A landscape with many peaks, sampled at points; each row gives a point and its height.
From any point a climber steps to the highest of the 2 points nearest to it. It stops when none of these is higher. Distance is the straight distance between rows; heights are no part of it.
Lin: [ -8  17  -6   4 -14  11  24 -10  -3  13  16 -16 -14   9  19 -12  17 -14
  11  17   1  10   8   1]  height 4.00
fave: [ 23 -10  -8   8 -10   8  -5  -3   7  -8  -8  20  -1  11 -15  13   9  -2
  19  12   1  -2  18  -6]  height 1.84
muzu: [ -4 -25   7   0   7  -3  12   1  12   4 -10  -4  -7 -15  18   3  -5  -7
  -5 -22 -10   2   8  -3]  height 1.07
fodib: [ 15  -8  13   1   2   2 -13   6   6  -3  -5  21   4  30 -22   2 -12   9
  -5  -4  -2 -15   0 -13]  height 1.91
kol: [ 25  -1   7 -14  -2  14   3   6  11  -7   3   7 -26   4   5   8 -13  -7
  -3   2   2   7 -11   2]  height 3.55
nula: [  8 -16  12 -11   1 -13   5  -6  -2 -12 -32  11   7  14   6 -20   4   5
   8  -2 -10   8 -15   5]  height 2.43
pog: [ -3  -4   9  -5  13  -5 -13   9 -19 -18   3  -6   1   2   3   4   4 -16
   5 -17 -15  16  -5  -1]  height 4.88
Benug: [-10  16   7  -5  -8  -9   4  -8 -25   8   8  14  -2 -14   1 -30   9   0
 -17  14  -5   1  -4  19]  height 2.33
danu: [  6   6  18  -5  -5  -5  14  -7  -1   4  -5  -2  -3 -21  15  -6  -2   8
   7   0 -13  17 -15  17]  height 2.39
vuze: [ -2  -4 -16   8  -7  -2   1  -8 -12  34  17 -18   0 -13 -18   6  -3   7
   7   0   4 -33  -3  -2]  height 5.25
veni: [  1 -24   8 -14  -3  -3  15  -4   5  -4 -13  -4  12  16  -1  -7  -4   7
   4   4   2  -5  -7  11]  height 2.14
ledu: [ -6  -3  13  -5   1 -10   4  -4 -19 -10  -3   1   9   5   9 -28   4 -16
  -1   8 -11  27  10  11]  height 2.08
dev: [  8  27 -21  -1  23   0 -13   3   3  -1   6  -8  -3   7   6  -8  12  -4
 -10  21  16  -9 -20 -10]  height 2.75
radut: [  2  23 -23  -2  14 -16 -20   5   7 -26  -8 -17  20   1  -5   2  10  11
  -8  -3  -7 -15   0  -3]  height 2.40
solab: [  9 -17  -6  -2 -10  -4   1 -14   1  -5 -12   3  -9   0   2   8  14 -15
  34  10   1  10  13  -2]  height 2.00
nafis: [ -2 -23  24 -17   8   1  21   8  22   1   0 -23  19   8   5 -10 -14  -8
  11   1  -1   3 -13   9]  height 1.89
dedo: [ -2  20  -4  13  -6   9  15  -2   5 -26   5   5  12  -5  23   6  14   6
  -2  11   3  14   8  -1]  height 0.46
Topo: [ 19   3  17   1  -5   6   5   4   8   5  19  -2 -17 -17   6  15 -12  -7
  10   1   5   4  -4  -8]  height 3.82
zad: [ 15  10 -28  -4  -6  -8  -1  -8  14   1  -4   3   6  -7  -3  10  18  11
   5  16   1  -6  14   4]  height 4.39
Kek: [-10 -12  15  -4 -14  -8   5 -13  -1   2 -21  20 -15  -8  14  -7  -2   1
   0  -9  -1  35  14   4]  height 1.67
fam: [-12  14  -9   1 -13 -15 -12   1  -4  29  -1   7  -5 -23 -17  14  10   6
  10  10   9   0   8  12]  height 3.88
zel: [ -6   0 -24  11   5 -13 -16 -11 -10   6 -19  24   5   0 -13 -12  16  17
 -10 -15   1 -10   9   6]  height 3.98
bem: [ 10  16  10  10  -5   2 -10   8  -1  -3  15   9   8  -8  -5  22  -7  23
 -14  -4  -8  -3   4  -1]  height 4.41
rupus: [ -1   4   1   3   9  -8 -12  15  19  -5  -9   2   3 -11  -5   3   6  12
   5  -9   1 -15  -6 -14]  height 4.19
zabe: [  5  -3  -2   4   7  -7  12   6  -3  -9  -4 -27  30  -7   5  -1   3   6
  21   5  -9 -12  -6 -16]  height 2.18
Sepi: [-15 -16   5  -2  16   5  12  15  23  -7   6 -17   9 -13  12   6  -4  -1
  -6 -25  -2 -20   8  -9]  height 0.92
Big: [ -4   4  11   7  -9   9  14   4   6  -2 -12  19   0   9   6 -12  -6  27
 -23  -2   2 -15 -23   9]  height 3.45
Nudu: [  6  31 -28  12  -6 -16  -4  -7  -4   0  15 -24   8  -9   2  -4  13  17
   3  19   6 -19   2  -4]  height 4.81
famik: [ 5 24 -9 -4  8  6 -4  7  3 -5 12 -5 -2  8  2  8 10 -8  3 13  5 12 -7  7]  height 2.98
mogi: [  7   1  -4  17 -16  13  22  -9   3 -21   9  22   8   3   9  17   5  14
  -8   2  -1   5  14   4]  height 0.37
mitor: [  8 -11   2 -13  17 -19 -10  -2  11  23 -23   4   5 -11 -14  -5 -11  -9
  23   2  -4  17  -2   2]  height 1.69
pip: [-10 -24 -12  -2  26   3   2  -4  -9 -11  -8   2  -4  17  13 -12  13 -10
 -15 -13  -5   4 -10   6]  height 1.48
Gul: [  9 -32   8 -13  -1 -13  -6 -13  -2   6 -26  -3   5   1 -10 -12 -11 -13
  21  -4  -1  22   6   8]  height 1.44
Nelu: [-19 -10 -12   7  21   6   6  -6 -12  16   5  -5  -2  12   8 -17   4 -10
 -29 -10   9  -1 -17   0]  height 1.76
Rovab: [ 12  28 -30   3  -2  -8  -3 -15   8 -22   9 -12   1   1   4  14  10  13
  -9  25   0 -14   8   2]  height 4.63
Por: [  1 -29   0  -7  25   0  14  -1   6  -6  -8  12 -14  -1  23  -7  -1 -22
 -14 -21 -11  17  -3   5]  height 1.25
nesa: [  4  17  -7   4 -11  -3 -14   7  26 -15 -11 -13 -10 -24  -1   5   5  15
  10   3   4 -24   0 -16]  height 3.99
Soden: [ 14   3   9  -4  17  -3 -21  14 -12 -12   8  13  -5   8  -2  14 -13 -13
 -10 -25  -6  25   5   1]  height 4.38
tigu: [  2 -30  16 -17  -1  20  -2   3  17   7  -6  19  -6  19 -11  -7 -19 -12
 -11  -5  13  -8   1 -15]  height 3.16
gofav: [-11  -7 -18   1  -5  11  14  -7  -9  14  18 -27 -23   4   8   8   5 -22
   9 -12   1   0   5   7]  height 4.66
vosuz: [ 23   7  21  -3   6   3 -15  16 -10 -11  15  11 -11  -8   0   2 -23  -8
  -4   1  -4  28  -6 -15]  height 3.79
sitev: [ -1  -9  -7  -7   8 -15 -13  -5   0  25 -17  -7  -8 -13 -11   3  -2 -17
  23   9   9  -6  -7 -12]  height 1.92
fep: [-17  -7   3   4  -2 -16 -10  -8 -23  17  -6  10  20 -14  -8  -8  -5  11
 -12 -12 -10  15   6  22]  height 3.23
gaba: [ -1  10 -24  11  -9  10  11 -11   7  30  20 -26  -4   0  19 -11   5 -10
  11   5  -4   2  18 -10]  height 4.24
Pezuz: [  9 -26  18 -22   4   8  -6   5  13   4  -1   8   0  15 -18   3 -18 -10
  17   7   8   5   7 -21]  height 2.50
kat: [  3 -10  -7   3   4  -3 -19   3 -13  -3   5  15  18  22 -20   4  -2 -14
  11   0   7   6   4  -1]  height 0.96
Tavi: [  9  11 -27   9   3 -14  -4 -13  -7  10  12 -33  -3 -23  -7   2   4   8
   1   0   5 -33   9  -1]  height 4.99
sifer: [-10   3 -10   1  13 -14 -21  11  -2  16  -8   8  12  -6 -13   5   6   3
  -1  -3   1   2  -2  -9]  height 4.65
Bep: [ -7  -6  -6   8   5 -18 -13 -13 -18   1 -10  17  -1 -15   3  -6  15   5
  -7 -14 -15   0   8  21]  height 3.60
sarog: [ 10  -3  11   0  -2   8   7   4  12  -1  11  20   5 -11  -6   8 -17  24
 -19  -9 -12 -18   4  15]  height 4.98
gepud: [ 16  11   8   4  -7  -1  -7  10   2  15  16 -15   0 -21 -13  14  -9  11
   0   8  -3 -13  -6  -2]  height 4.08
mas: [-16  15 -18  -1  -6  -9 -13   5 -19   9  -5  -1  13   3 -14   6  19   4
  10  11   6   0  -5   8]  height 4.18
Sopa: [  7  -5   9  -4   3   1  24  10   8  -7   8 -26  18   2  15   3  -7  -5
  24   8  -6   2  -7   2]  height 2.07
Rotam: [ -4 -15   6  -1   3  17  -4   1  -6  -1  -3  15   6  29 -16   1 -11  -3
 -16   2  17 -16 -11  -5]  height 2.41
rino: [ -5  31   0  -1 -10  13 -10   8 -16 -21  19  -4  -9  14   1  12   9  -1
  -7  12   0  -6  -7  13]  height 2.79
binoz: [ -4  -7   0  -7 -26   3   3 -10 -17  -7   2   3 -12   3  -6   7   9 -17
  11   7   2  12  15  18]  height 2.12
muda: [  3  -4 -11   3  10  16   1  10   4   0  16   5  13  13  -5  29 -12  -9
 -15  -9   3   4  13   4]  height 3.89
mipa: [ 12  -1 -11  -5  20  10  13   0   9   3  14   5  29  10  -2  10  -6   8
 -24  -2  -3  -5   4  12]  height 4.49
Nezas: [  6  10 -11  -1 -14 -21 -14 -10   4  11 -11  13   5 -16 -11   7  17  18
  15  -1  -9  11  15   6]  height 4.05
Lekab: [ 16  -5  20  -5  -9  16  19   0   9   3  23 -10   3  -2  -2   5 -24   5
   8  10   5 -13  -5  -5]  height 3.56
Rudo: [  4 -10   1 -19  10   4 -14   4   4   6 -10  -4  -9  13 -20   1  -8 -18
  19  12  13  -6 -13 -17]  height 2.13
Limib: [  0  -2  32   0 -13  -1   5   3   6  16  -3 -11 -10 -23   8  -6 -33   4
   0   3   2   8 -17 -10]  height 2.97
lef: [ 19 -31  -2  -9  11  -8 -16  -2  -8   4 -10   8   6   8 -22  -4 -13 -14
   9 -12  -2   7  14  -2]  height 1.21
nal: [ -3   7  21  -2   3  -7  -8   2   0  13  -9   9 -14 -16  11  -9 -11   4
  -3  -1  -2  12 -20  -6]  height 2.66
dubug: [ -7 -13  12  -7  -9  -5   1  -4  -2 -15  -6   5  -5  -1  16  -5   3 -19
  -6 -14  -6  38  19  19]  height 1.87
gazan: [ -7  21 -35  -7  32  -8 -20   0   6 -15  -5  -7   0   6   0  -7   9   3
 -21  -2  10 -14 -11 -11]  height 2.56
Mabun: [ 20   1  -2   1  -1  -5 -14  -3   8 -11 -12  26   1  29 -34   8   3   7
  12  -2   8  -9  16 -10]  height 1.62
Pas: [ 12  -7  15  -7   7  26   8   1  11 -26   9  14  -4   3   8   6 -22  10
 -13 -19 -24 -20   5  13]  height 5.64
lam: [  7   2  20  -2 -11   1   3  -2   2  -8 -26  23  -5  15  10 -16   1  18
  -7   9  -3  10 -19  -1]  height 2.85
fiz: [-28   0   3   7  -9   7   6   0  -8  26   5 -19 -17   6   4  -1  -8 -22
   9  -6  10   1   4  -6]  height 4.94
Selud: [  6  18   6   9 -13   2  -1   3 -10   3  25 -28   3  -3  -1   8   3   1
  24  13   3 -12  -9  -3]  height 4.32
Kor: [ -7   3   1  10   7   3  17 -12 -22  21   7  11   0  -2  16 -27   9  -5
 -24   5  -1   4 -12  16]  height 2.09
kaneb: [ -9   7 -13   6 -13   0   8   7   7 -30 -10  -2  -4  -1  15   3  20  10
   8  -2  -7   3  10  -3]  height 0.52
lasen: [-19  -1 -10   7  -8   8   5  -2  16  -9 -15  -2  -3   6  11  -1   8   4
  -2   4  12  -1  -9 -13]  height 0.61
sir: [ -4  20   9   4  -1   4 -18  10  -3  -9   7  28 -36   1  -3   5   7  -4
 -18  -8   0  23  11   4]  height 1.24
dafa: [-36  22   6  12   4  -4  -5   6  -6  10   3   4   3   0   7 -15  12  -9
 -11   4  10  11  -5  -9]  height 5.80
suf: [  4  -5   2   0  -3  -4   4  -8 -30  -3   9   5  11   4  -7  -5   8 -14
   1  12  -5  17  20  12]  height 2.28
bek: [  1 -14   0  -8  23  23  11   6  14 -16   5   8  13  13   2  -1  -9  10
 -24 -13 -12 -21   3   4]  height 5.30
vona: [-29  19  13   7  -8   3   0  -5  -9  11  -3  -7 -18 -10  13  -7   0 -10
   4  12  13   2  -4 -16]  height 5.31
fira: [-15   0 -22  14  -9 -11  10 -13  -7  36   4 -13   9 -21  -7   1   0  10
  -6  -7   8  -7   7   9]  height 4.85
diruv: [  7   5   5  -1   0 -13  -7  -7 -14  12  -4  22  13  -2  -7 -18   0   4
 -10  11  -4  19  -8  18]  height 2.70
Ged: [ 17   5   7 -15  15  14  16   5   4  -6   2  -3  -7  16  15   1   1 -11
  12  14   3   9 -19   2]  height 3.25
Dono: [ -4  -7  23   4 -16  14  20   6  12  20   1 -19 -12 -11   2  -4 -20   1
  14   7   8 -20 -16 -14]  height 3.27
deze: [ -1   5  -5  -8   9   2  -7  13   3 -25   7 -29  20  -3  -5   3   2  15
   4   5  -9 -28  -8  -4]  height 2.29
Kida: [-15  14 -14   9 -10   8   5   1 -15  -1  26 -35  -7   7  -1   4  14 -13
  11  -1   1 -13   4  -8]  height 4.48
Fefut: [-15  -2   0  -2  -6  13  14   9  22 -25   0 -11   8   5   8  10  -3  12
 -11 -14   1 -31   4 -12]  height 0.81
rov: [-21  11   9  17   1 -13  -8  11 -19 -14   0   3   5  -3   7  -8   7   2
  -2  -7  -9   8  -2  -4]  height 5.26
dodu: [  1 -18  16   1 -16   7   4   3   9   5  -6  14  -7  -5  -2   0 -16  13
 -19  -2   5  -1  -2   3]  height 4.20
kamum: [-10  -2  -2  -6 -12  12  -3   6  18 -23 -14  -4 -13  16 -10  11   6   7
  -1  -5   8 -19  -2  -8]  height 0.71
Pir: [ -2   5 -13  27 -13   4  22  -9   1  24  12 -17   4  -8   5   5   0   3
  -2   4   5  -3  13  -8]  height 4.50
dotuf: [ -2  -2   9   6  -7  -3 -14  -3   3   1 -15  17 -26  -1  -4   0   3  -2
   0 -23   3  24   8   0]  height 1.45

Call two points neighbours if one is among the 2 nearest of the other. Go from one point of each pair to the other, from neighbour to neighbour, staying as high as possible. Name the lowest point that can't be avoided.
vuze / tigu: sir
dafa / sifer: fam
sarog / dafa: gepud
suf / tigu: Mabun
sarog / vuze: Lin

Where does a climber stop that starts at each point below?
lef: tigu
lasen: sifer
Nelu: sifer
